Points on a hilly landscape, in no order, each with its height.
A ball rolls from a point to the lowest of its 2 nearest points, and stops where none of them is lower. Distance is the straight distance between rows; heights are no part of it.
pom height 5.19: [ 95  94  64 108 123  99 128 102 100 119  76 134 133 152  80  89 125 111
  55  90 127  59 122 101  78]
Tas height 3.72: [121 135 126 107  96 118  53 115  74 125 106  95 132  47 105 130  73 100
 136 109 100 145  88 103 107]
Voz height 5.50: [ 54 112  26  99 105 132  95 109 100  85  70 132 121 129 127  92  97  59
  26  86 132  73 113 120  84]
Zugis height 6.43: [ 74  40  97  63 117  63 152  90 112 109 107  92  48 122 113  93 122 114
 103 117  58 109  91 134 121]
diriv height 3.98: [ 85  78 119 124  69 122 103  82  99 128  94  89  76  62  94  99  67 100
 108  90  77 147  72 115  87]
Nilo height 4.59: [148 145 103  98 113 109  67 111  90  47  65 103 126  70 102  94 103 111
 126 110 169  74 125  60 142]
sel height 6.51: [ 66  91  73  85  94 102 102 121 147  47 109  83  99 128  97  80  67  72
  84  98 111  79  77  78 140]
kozav height 4.55: [128 114 117 116  85 103  68 115  96 110 100 104 142  64 100  96  81 112
 118 112 108 109  99  86 114]
gufo height 8.20: [ 61  51  70 110  93 113  83 115 136  56  46  88 101  89 128  78  58  78
  98 129 148  64  59  87 147]
nobuz height 4.30: [108 123 122 133 113  85 100 116 125 154 105  85  75 113 112 114  65 133
 115 125 123  74  78 141 123]
bote height 5.56: [127 149 114 127 111 116 117 112  86 159 103 108  99 111 105 151  83 127
  95 113 119 108 120 157  81]
bodab height 4.66: [119 134 115 102  69  97  58 103 120 118 101  97 139  81  64  88  80 135
 106  88  96 133 103  88  91]
tazad height 5.36: [ 79  60 110 130 105  58 141  66 125 156  61 108  79  86  73  75 104 116
  81  67  87 128  63 152  70]
duv height 5.55: [113  82 112  90  67  90  93  98  95 101 112 109 154  80  73  59 110 110
 105  95  67 104  98  49 107]
dig height 4.86: [113 136 101 138 128 136  89 111  77 122  93 118 124 112 120 132  87  78
  83 115 142  90 124 103  94]
fetu height 3.87: [ 93 107  48  68  97 101 104 120 120  45  78 112 134 149  74  59  91  93
  86  83 139  55 119  42  90]
ros height 2.50: [ 85  73 124  86  89 135 106  84  67 132  87  91  76  53 103 106  96 107
  91  79  89 167  99 122  55]
ver height 5.95: [ 83  52 122  87 123  52 168  76 106 141  95  98  62 111  90  88 119 122
  98  94  81 122  84 141 106]
lugu height 3.60: [ 71 110  44  69  87 114  89 112 116  44  90 115 143 129  89  65  97  61
  68  64 109  87 116  53  83]
fize height 2.43: [124 166 131 105  87 128  49 101  95 111 120  85  83  61 109 133  63  95
 131  95  94 156  93 102  98]
luf height 4.78: [137  99 108 112 105  86  69 122 103  56  78  94 118  67 118  92  88 122
 127 130 152  62 121  84 151]
Til height 5.82: [127 154 122 129 123 108 100 117  89 136 120  84  66 112 128 153  89 109
 114 123 113  77 116 137 107]
suti height 4.64: [ 79  71 107 124  94  84 139  71  86 155  74 120 111  77  86  91 105 111
  71  89  85 122  89 143  76]
Tozat height 5.29: [ 82  52 111 117 126  69 112  91  90 122 116  75  50 117 145 117 109  98
 133 135  48  77 109 142 114]
sazal height 3.49: [107 127 102  99  82 123  42  90  89  96  86 112 172  64  92  87 103  79
  96  83 105 114 111  59  78]
lireb height 1.50: [114  92 138  71 101 118 124  89  65 132 114  97  90  70  99 111 117 130
 102  87  82 150 117 120  73]
Revep height 6.06: [118 121  92  95 113  69  73 126  86  55 130  82 100 126  97 113 121  92
 142 121  92  38 129  63 137]
Dolas height 6.70: [106  68 104 120  97  86 104 103 106  93 109 100 116  92 118  84  89  96
 113 126  91  75  73  77 142]
Semip height 4.37: [151 145  82  92 116 112  89 111  79  57  59 114 144 106  84 103 100 105
 116 106 165  55 139  42 109]
dukob height 3.31: [ 95 115 104  85  72 119  69  69  76 130  87 122 133  74  83  81 120 105
  64  70  66 127 113 105  35]
nabov height 4.77: [ 61  78  83 123  74  94  95  63 105 118  73 115  90  73  87  65  96  83
  69  65  69 117  75 100  70]
ludan height 4.19: [114 149 146 104  89  98  70 108  82  89 140  58  52  60 127 120  69 100
 143 106  85 128  86 110 116]
Teg height 4.27: [122 102 113 116 107  78  87 113 127  96  77  89 108  95 105  79  75 137
 113 125 153  61  90  98 142]
pev height 4.54: [ 78  73 134 123 115  72 131  85 136 160 103  88  66 120 105 111 101 127
 115 114  97  85  62 138 122]
kom height 2.45: [118  64 128  87 119  82 150  88  55 152 116 100  86  85 114 101 122 133
 105 105  63 122 116 129  86]
Sibu height 6.85: [ 64  55  66  41 107  69 149 106 124  68 124  64  57 114 116  97 122 100
 106 107  55 102  93 127 128]
sive height 4.72: [115 121 132  88  75  72  89  97 125  86 141  79  83  93  68  73  99 124
 119  85  73 105  85  72 111]
vupi height 5.42: [ 58  48  91 135  79  68 114  70 130 136  66 105  89  77  77  70  97  93
  94  77  76 108  42 112  92]
Segi height 6.64: [108 134  92  64 133 134 113 112  81  60 115 118  76 129 114 147 131  75
  70 124 119 147 136 130  82]
Sifa height 5.00: [113  97  98 121 118  76 143  96 113 153  89 118 123 150  62  97 125 142
  82  86 127  61  98 107  78]
piti height 6.44: [128 146 109  73 129 126 114 105  66  93 131 110  95 113 108 142 138  77
 101 100 107 112 133 108  90]
tef height 6.07: [ 98  41  94  90  91  81 122 107  96  99 106 111 141  94  96  74 105 100
 113 108  68  84  94  51 131]
vodo height 4.17: [127 103  66  88 113 101 107 112  96  56  60 111 134 133 104  82  92 109
 102 107 149  49 135  49 113]
Fisuv height 2.98: [ 84 118 108 137  88  76  75 117 150 149  62  87 100 115  84  89  57 155
 106 109 148  97  44 145 106]
mosud height 4.47: [ 77  93  97  63 118 101  89 110  61  56 147  65  43  86 162 117 118  57
 129 117  86 129 105 111 103]
tig height 6.42: [ 85  81 104 125  60 120  54  88 102  87  93 108 121  43  86  91  89  81
 106 103  73 124  66  63  92]
Fivib height 5.66: [ 52 113  59 104  91 121  85 104 118  64  75 114 105 127 102  87  80  54
  46  83 124  91  93 104  99]
puna height 2.86: [ 87  83 103  86  84 108 122  70  68 121  76 135 123  86  89  90 141  95
  64  78  68 142 112 115  49]
zivi height 4.81: [ 77  66  90  48  64 108 104  88 120  50 121 100  99  97  77  64 101  79
  91  67  52 140  97  62  96]
Mugis height 2.78: [117 116 120  80  94 129  81  91  87  89 125 106 139  80  89 102 110  86
 109  81  80 122 112  65  79]
Tevom height 4.16: [125 138 122 101  71  85  79  87 146 116 129  90  99 100  56  76  86 135
 118  65  88 129  88  81  81]
Sanim height 3.64: [ 74  47 101  64  87  98 141  82  97  88 109  92  44  91  90  79  99  91
  89  82  66 142  73 108 104]
gir height 5.14: [101 145  96 131 103 135  93  98  82 136  87 127 117 105  98 115  95  97
  54  95 129 104 117 138  66]
Tukap height 6.35: [144 124  98 114 124  50  74 118  88  79 100  72  86 117 104 118 124 122
 149 133 117  18 130  84 137]
diron height 5.67: [134 133 113  89  97  67  69 119  86  48 124  81 122  78  90  92 123 110
 137 112 102  56 116  46 153]
vedaz height 2.12: [ 98 110 112  77  83 112 117  90  93  86 110 121 114 111  78 103 121  92
  75  74  86 123 115  84  76]
divo height 7.34: [119  62 108 104  98 102 114  99  69 123 127 106 120  73 134 101 109  91
 122 117  64 114 100  78 113]
tapab height 6.27: [143 153 123  84 108 106 113 106  74  91 145  92  75 116  78 148 137 110
 121  92  93  85 137 107  88]
nudu height 7.16: [ 59  69  59  66  93  92 127 111 147  50 128  77  88 115 116  95  96  72
  99  93  72 104  79 102 131]
pizaz height 3.51: [ 88 103 105  31 105 119  96 116  64  39 142  82  49  81 121 115 122  80
 100  86  85 146 109 101  93]
Segeg height 5.81: [ 91  88 113 100 104 127  91  94  78  76 134  79  43  69 146 126  86  59
 120 110  92 134  76 107 114]
nide height 5.35: [107 145 101 142  86 117  87 110  84 167  77 121 131 106  90 118  65 130
  86 105 128 110 105 152  77]
Mos height 3.63: [111  45 110 112 120  69 138  99  83 149 115 109  82 103 133  99 123 117
 119 126  47  93 114 120 111]
mun height 7.04: [ 95  88 106 108 120  56 105 101  95  92 136  72  62 146 111 124 132 104
 137 127  60  39 128 125  99]
Pudi height 7.80: [115  75 123 105  74 108  95 100  59 128 115  93 132  38 107 108 100 115
 148 115  54 138  75  86 103]
laf height 5.17: [ 93  82 105  69  62  89  89  79 119  80 115 113 136 102  52  54 117  98
  88  56  59 118 102  44  80]
fup height 3.71: [ 88  99 126 132 104  63 111 108 149 174  86  84  86 113  98 105  71 155
 126 106 126  93  45 145 124]
zapef height 6.50: [154 128  94 117 135  74  78 118 112  80  71  71  67 116 104 118 101 135
 143 147 156  15 117 107 140]
senu height 5.34: [ 59  48 131 108 125  55 153  71 146 151  86  98  60 115  95 100 115 118
  91  85  99 104  44 144 111]
dar height 4.62: [ 77  79  91 129  82 136  91  86  64 111  86 122 120  75 120  98  93  63
  82 101  90 120  87 102  73]
Sig height 2.90: [ 78  69  89  42  99 109 124 111  95  52 120  79  45  98 111  99 108  87
  90  92  77 146  97 108 107]
vilo height 5.37: [ 75 113  46 100 120 123 123 110  96  87  72 137 120 155 100 107 126  84
  30  99 125  85 134 132  71]
bolon height 6.49: [ 92  70  89 108 122  64 106 116 109  88 134  81  74 138 141 104 112  86
 121 127  60  58 114 111 132]
Sito height 1.35: [ 95  95  98  47 105 137 103  92  78  66 113 114 114  88 101 110 124  64
  85  87  88 154 118  96  65]
Feba height 4.61: [139 144  77 120 144 133  83 123  78  96  91 112 111 133 117 146 102  80
  97 113 154  64 144  79 116]
sul height 7.51: [ 77  46  84 130  97 101  88 104 116  75  83  96  98  79 133  85  71  76
 113 138 113  81  66  90 154]
goniv height 6.08: [137 162 104 114 122 101  88 115  83  96 127  89  83 111  95 146 110  96
 121 105 115  64 118 103 116]
med height 6.86: [100 147  91  88 119 140 117 102  74  86 100 130 111 122  93 135 122  66
  48  97 133 122 140 120  62]
zisus height 7.38: [109  97 118 106 123  60 129  98 123 121 132  84  52 152  92 122 130 127
 112 111  85  51  98 140 110]
pami height 3.79: [116 114 125  79  70  80  85  70 126 139 120  97  94  97  49  84  85 152
 105  64  77 162 109  97  49]
risir height 3.76: [ 92  54  98 111  90  95 135  74  61 152  84 129 141  70  99  83 123 103
  98  91  65 124  96 109  66]
dugiz height 5.96: [ 60 113  69  94  86 113  59 105 151  37  76  94  96 130  91  66  64  67
  66  80 132  88  82  70 109]
poneg height 3.18: [ 66 103  54  79  85 131  84 104 110  47 104 112 147 104 110  85 104  42
  73  78  94 131 105  70  83]
Nuvo height 6.30: [100 106 136 112  72 115  74  98 100  76 120  61  48  46 125 106  66  72
 129 108  79 124  57  97 132]
vig height 4.02: [ 89  96  78 121  84 122  66  98  70 107  71 130 165  69 112  85 101  68
  76  92 101  93  91  80  66]
Kov height 4.84: [116 117 109 139 136  94  88 120 132 117  92  86  69 135 131 129  80 114
 115 140 125  42 102 123 143]
Lilu height 4.79: [122 116 104 128 131  98 129 104 110 136  92 113 103 148  90 126 104 120
  82 112 135  56 121 120  84]
dison height 3.69: [ 98 102 113 123  92  81  82 102 142 107  38  91 107 110  88  69  70 148
 106 109 175  69  68 114 106]
Gepug height 2.38: [ 91 102  73  70 107 129 109 117  90  55 125 113 135 113 121 117 115  53
  95  95  94 127 120  74 100]
damef height 3.55: [105 106 113  66  77 107  90  61 102 127  96 105  89  87  58  79 112 125
  69  66  70 156 127 103  40]
zizo height 4.41: [125 119  51 106 134 119 108 125 105  82  83 107 108 157  99 120  91  88
  97 110 149  43 142  70 110]
Tol height 5.28: [128 124 123  93  89  79  93 115 108  76 133  91 109 105  79  82 107 120
 118 105  97  58  92  58 134]
tof height 4.60: [136 123  87 125 124 111 105 115 105 113  63 103 104 138  91 122  82 121
 101 115 167  33 127  94  94]
sovu height 4.32: [ 62  54  92  90  69  97 112  70 118  81  93 105  79  83  74  64  98  87
  77  65  59 139  79  81  81]
vazet height 5.39: [ 66  69  99 141  77 136  79  78  84  94  85 109  87  43 105  90  81  74
 101  96  69 134  62  95  69]

For each start below, name the point where the ball stops.
Sibu => Fisuv
vazet => Sito
sul => sovu
tig => Sito

Call two points neighbours if one is among the 2 nearest of the other. Go from one point of each pair to the other, from neighbour to neighbour, staying as low as possible. Name the highest point that can't be avoided.
Fisuv, Sig => zapef
Tevom, Sig => vupi
Fisuv, vodo => luf
puna, fize => bodab
lireb, Fisuv => vazet
